Each row is a point on a landscape with many peaks, with its height.
A climber steps from a point to the highest of its 2 nearest points, and stops where none of them is higher. Distance is the straight distance between rows; heights are no part of it.
K_745: [-13   2 -15  11  27   3 -19   2   5   4  -3 -10  -8 -10   3  -4  -7  -5
   1   2   0]  (h 2.90)
K_560: [ -3   1 -16   8   1  -2   3  -3   2   2  -3  -7  10  -5  -4  -7   3   0
  -1   6 -15]  (h 4.10)
K_616: [ -4   4 -10   7 -11  -5   4   1  -1  -6  -8   7  -8   1   6   2   0 -23
  -8  13  -1]  (h 5.32)
K_573: [-16  -3   6   1  -3  -7   8 -19   2  -2   3  -1 -18   7  -6   2   1  11
  20 -14  -5]  (h 6.56)
K_265: [  8 -13 -19 -11  -5   2  -8  -6  -4   4  14 -10  14  -6   3 -14   1   5
 -16  18  -6]  (h 3.19)
K_296: [  8   9  10 -13  -4 -10   2   7  17  -6  -3   2  18   3  -7  17  19  -8
  -8 -21   7]  (h 7.67)
K_934: [ -4  18  12   2 -13   9   9  17  23  25 -11  -8   2   3  13  14  -8  -5
 -14  13  19]  (h 5.31)
K_937: [  5   6   0  -6  -5   6   7 -15  13  -6  -3   7  -9  12   4  17  17   2
  10 -12  19]  (h 5.26)
K_186: [  2  -3 -12  -7  -1   7 -11 -14   4   5  12   0   7 -11  -8  -6  -6   9
 -15   5   9]  (h 3.56)
K_523: [  1   6  -3  12  -7   6  10  12  15  23  -9 -24   7   5   6   4 -13 -10
 -20  15  22]  (h 5.01)
K_998: [ -2   8 -12  -9  -5   1  -1   3   9  13  -1  16  -2  -3  -6 -11 -12  -3
   0  -5   5]  (h 3.40)
K_160: [ -5   0  21  -4 -10 -12  -4   0  12   1   0   8  16  -5  -1  -2  14 -10
 -17   3   6]  (h 2.91)
K_115: [  7  11  -4  -1   2  -2  -3  -6  14  -7  -1  13  10   3   0  25   9 -10
 -14 -12  11]  (h 7.08)
K_479: [  0 -21   9   1 -10  -2   6  -8   8  -2   4   9  12   4 -13 -11  -3 -15
   8   0  -7]  (h 5.40)
K_856: [  0   5 -13   6   9  -4   1   1   5   6   3   8  -8  -4   8  -7 -21 -14
   5  -1  15]  (h 3.64)
K_386: [ 19   5  33 -12  -6  -3  14  -2   1  -9   4   5  -3  13 -16   9   1  16
  -2 -11   3]  (h 4.32)
K_981: [ -7   6  12  -8 -19   6  12  -8  17  -4  -5  -2 -15  14  18  19  33   6
  14 -21  10]  (h 4.86)
K_373: [-11  -6 -14   9  -5  10   4  -1   0   7  -5 -14   5  -8   5 -12 -14   4
 -16  16  15]  (h 4.50)
K_883: [ 20 -20   0   0  -6 -11  -5  11  -7 -10  16   3   5  11  -4 -19 -14  -7
  13   0 -19]  (h 6.11)
K_46: [  6  -3   1 -12 -16   9 -10   1  16  -1   9   7  19  -8  16   9  13  -8
 -28   6  12]  (h 3.53)
K_839: [ -7 -12  12  -9  17   7   0 -13 -23 -12   3   2  -8  -2 -22  -3   2  14
   0  -1 -13]  (h 2.59)
K_957: [-10   1  -2  13   1   2  11 -11   3  14  -3 -11   5 -12  -5 -10  -5  -8
 -19  -1  13]  (h 4.85)
K_530: [ 11  14  -9   4  -3   9   6 -10  17   6  -9  -1  -1  10  11   8  11  -4
   2   1  19]  (h 5.81)
K_498: [ 14  -5  16 -14  15   0  -7  -3 -18  -5   4   0  -9   5 -20   9  -9   3
  -4   0 -17]  (h 3.17)
K_241: [ 15   4  12  -3  -4   5   3  -9 -15  -6  -5  -2  -5  10 -23   9  21  12
  -5  -5 -10]  (h 5.34)
K_125: [ -6  15  17  -3 -14  12   1  -1  23  -3 -14   9  -1   3  11  22  16  17
  -6  -5   8]  (h 5.92)
K_881: [-13   2  -2  12   5 -10 -17   8   1   9   0 -11  -8 -13   7  -6 -15 -13
  -4  10  -4]  (h 2.44)
K_215: [ -2  15   0  24 -11   1  -2  10  15  10 -12 -15   1   3   4   2  -1  -1
  -6   3  13]  (h 4.66)
K_312: [ -7  -8  -1  -2  -5   4  12 -11   7   5  -5   1  13   2 -14   2   1 -11
  -9 -10   3]  (h 5.18)
K_892: [ 16   1   8   3  -7  -7 -14   9   7  -7  21  11  20  -1  -3   6  13 -17
  -7  -6  -2]  (h 2.45)
K_148: [ 11  -3   5   2  21 -11   4   0 -12 -23   6   2  -6   8   6   0 -12   1
  19   3 -18]  (h 2.22)
K_851: [-18  -6   6  -2  12  -7  13 -16 -14 -18  -1  -9  -7  -4  -7   1  -6  13
  26 -12 -10]  (h 5.80)
K_439: [  4   5   2  -6   0 -14   0   3  -1   5  12   4   2  -7 -13  -9 -13   2
   2 -14  -3]  (h 3.16)
K_101: [-10   4  -6  -6  10  -1  12   8 -15   2  -9  14 -24  -2   4  -9   7   9
  13   3  -6]  (h 1.43)
K_679: [-17   7  -1  23  -4  -1  -3 -12  11   2  -6 -17 -14  -1   2   0   0   7
   6  -1  11]  (h 6.48)
K_711: [-12   7  -5   8   4   7  11  -2  -5   9  -9   9 -17  -1   7 -10  -1  17
   8   2  14]  (h 1.06)
K_472: [  5  18  -1   1  10  -4   3 -13  -8  -4   4   2  -8   5  -8   8  19  15
  -2  -4  -5]  (h 6.60)
K_607: [-7  4  8 13 -4 -7  1 -5  5  2 -6  1 -6  7 -7  1  8  3  9 -8  6]  (h 7.38)
K_67: [ -4  20   4   4 -10  14   1   3  11  28  -1   6   5  -5   3  12  -4   3
  -8   8  14]  (h 5.98)
K_805: [ 15 -10   9  -1  23   0  -3   7 -22 -29   1 -15  11   4  -2   7 -18   6
  12   3 -30]  (h 1.87)
K_254: [ 22   3  28  -4  -3   3   8  -4  -9  -2  -1  -3 -14  17 -14  16  19   8
  10 -19  -5]  (h 4.72)
K_391: [-26   7 -10  13  -4   1   2  -2  -7  -8   4  -2 -20  -7  15   3  -4  30
  23   2  -3]  (h 0.50)
K_673: [ 23  -7 -10 -16 -15  -5  -2   5 -10  -5  11   1  15  -2  -5  -9  12   2
 -22   7  -5]  (h 2.92)
K_278: [  4  14  -2   1  -1   7   6   5  17  -1  -3   7   8  -2  16  12   9 -16
  -8  -6  26]  (h 6.44)
K_130: [-13   7  -1   7  19  12  -9  -5   1  17  -6  -3 -21  -8  -1   5   1   9
   1   1  -5]  (h 3.78)
K_220: [ -3  -1  -2   1   8  -3  -6  12 -10  -8   4   9   0  -7 -17  -7 -15  10
  11 -13 -15]  (h 2.85)
K_858: [ -6  -1  10 -13 -15   3  -6   3  22  -7 -13  -2  10  -1  10  13  11 -14
 -27   5  12]  (h 3.22)
K_725: [ -2  13   9   3 -17  18  -4  -4  19  13  -4  13  18   7   4  16  14   3
  -3  -1  10]  (h 7.14)
K_818: [ -1   7   1  -5   9  -9  -7   7 -11  -8  -8   4 -28   5  -8 -11   2  10
  12  -3 -16]  (h 1.99)
K_37: [ -8 -18 -16   2   7  -9  -5   7  -7   6  13  -7  13 -17   4 -15 -11 -17
   7  -1 -10]  (h 1.83)
K_548: [-12  12   9  -4 -18  11   8  -1  17   2 -16  -3  -8  14  28  25  14   2
   6  -5  17]  (h 4.99)
K_453: [-23 -12   5  -9  11  -3   7  -1 -17 -26 -15   1   7  -2   6   0  -7  22
  22  -5 -18]  (h 6.76)
K_865: [  1  -6  14  -9  26  -4   3  25 -29 -14   8   1  12  -1   1  -7 -16  -6
  16 -13 -21]  (h 2.11)
K_266: [ 28 -16  17 -12   8  -4  -3   1 -12  -1  17  -4   4   3 -16  -2 -10 -12
  -4  -4  -5]  (h 3.62)
K_982: [ 38 -13  21 -11 -10  -1  -7  11   3  -3  16   1  13  11 -11   0   2  -7
 -10  -9   7]  (h 3.81)
K_887: [ -2 -24  -8 -11  15   5 -12  -5   1 -14  -6 -11   6  -6  -9 -19 -15  -1
   7 -10 -10]  (h 2.02)
K_965: [  5  13 -16  10   2  13  -6  -3   4  23   2   8  10  -6   0   5   8   1
 -12  11   6]  (h 4.93)
K_739: [-14   7  -5   9 -11   3  10  -5  -9   7 -22   5 -23   6   6   9   5  -6
   1  13   4]  (h 4.74)
K_750: [-14   2   0   2  21 -13   6  -5 -14 -12   4   9 -14   4  14   1  -2   1
  24   3 -17]  (h 2.75)
K_699: [  6  -8   1  -6  20  -3 -14  23 -13  -5   9  -4  15  -9 -11 -18 -11   0
   9 -10 -18]  (h 2.46)
K_164: [-11  15   3   0 -15   3  17  -2  14  10 -23  -2 -18  11   7  22   4  -6
  -2  -1  14]  (h 4.51)
K_666: [ -3 -12 -13  13  -4 -12 -12   7  -2  18  13 -17   9 -17  12  -4 -13 -12
  -8  12   0]  (h 2.10)
K_501: [  2  -1  -7   4 -16   9   0   9   7  22   9 -14   4  -6  11  -5 -14  -3
 -23  16  16]  (h 4.73)
K_683: [ 28  -9  -7   7  -5  -2   2   5  -6 -18   0   9   5  19 -10  -7  -8  -1
   8   3 -11]  (h 6.71)
K_591: [-16  10 -10   9  20   0   7  -1  -7   3   3   8  -1  -4  17  -5 -10  -3
  24   1  -3]  (h 3.46)
K_752: [-14 -10  -5  -9   9  -4  11   4 -14 -17 -10   0  -3   2   2 -13 -13   6
   9   4 -15]  (h 5.75)
K_534: [-15   4 -20  -1   7  -2  -3   3 -10  -9  -6  -4   7  -1   7 -10 -10   8
   7  15 -24]  (h 4.91)
K_33: [ -4 -12  -4 -11  14  -1  -7  -8  -6 -11  -7  -1  -6  -1 -14  -8  -1   0
 -12  -4  -3]  (h 2.21)
K_374: [  0   8 -16  16 -13  -1  -4   4  17   8   1  -7  12   3  -2 -14   3  -1
  -4   9   4]  (h 4.23)
K_827: [ 16  -3  -3   4   1  -6  -7   1  -6 -13   1  15  -6  10   2  -3   6 -11
  -4   7  -6]  (h 5.99)
K_149: [ -1 -19 -25  -8  -3  -7  -1  13 -10  13  17 -15  18 -24  17 -18  -6   1
  18   4  -1]  (h 1.60)
K_257: [ -1   5 -18   7  17   0   4   3  -4   7   0  -3   4  -7  20 -13 -14  -2
   9  16  -1]  (h 4.05)
K_894: [ 14 -29  -8  -7 -14  -7   1   1  -6   3   6   1   7  -2 -17  -6  -2 -21
   3   6 -10]  (h 5.62)
K_878: [  0   2  -4  -9 -16   6 -17   1  10  18  17   1   3 -14   7  -2   1  -2
 -20  12   9]  (h 4.15)
K_576: [-20  -5  -2  15  -9  12  11  -8 -14   0  -5  -1 -25   2  15   4   7  20
  15   0  13]  (h 0.79)
K_367: [ -2   7   0   4  14  11  -4  -5  -2   7  -7  -1  -5 -11  -9   6  15  10
 -11  -4   7]  (h 4.98)
K_298: [  6  -1   9  -6   0  -9  -7  -1 -21 -16  -2   4 -22   9 -18   7  -1   7
   8   2 -25]  (h 2.60)
K_704: [ 24  -1  17 -12  -8  -1   5  -4   6  -8   4  16   9  14  -5  -2  10   2
  -8  -4   8]  (h 4.03)
K_905: [ 10 -11  10   0  -1  -9 -13  -1  -2   4  11   3   8  -4  -6 -10  10 -16
 -11  -4   6]  (h 2.66)

Call two points neighbours if one is among the 2 nearest of the other. Go from one point of each pair to the other, from neighbour to neighbour, staying as high as possible. Name the lowest point that can't be avoided.
K_296 / K_548 | K_981
K_453 / K_607 | K_851
K_683 / K_67 | K_164

Two climbers start at each pair of points below. Name the first point that both come to, or write never.
K_699 / K_905 | never
K_981 / K_160 | never
K_373 / K_666 | never
K_266 / K_37 | K_472
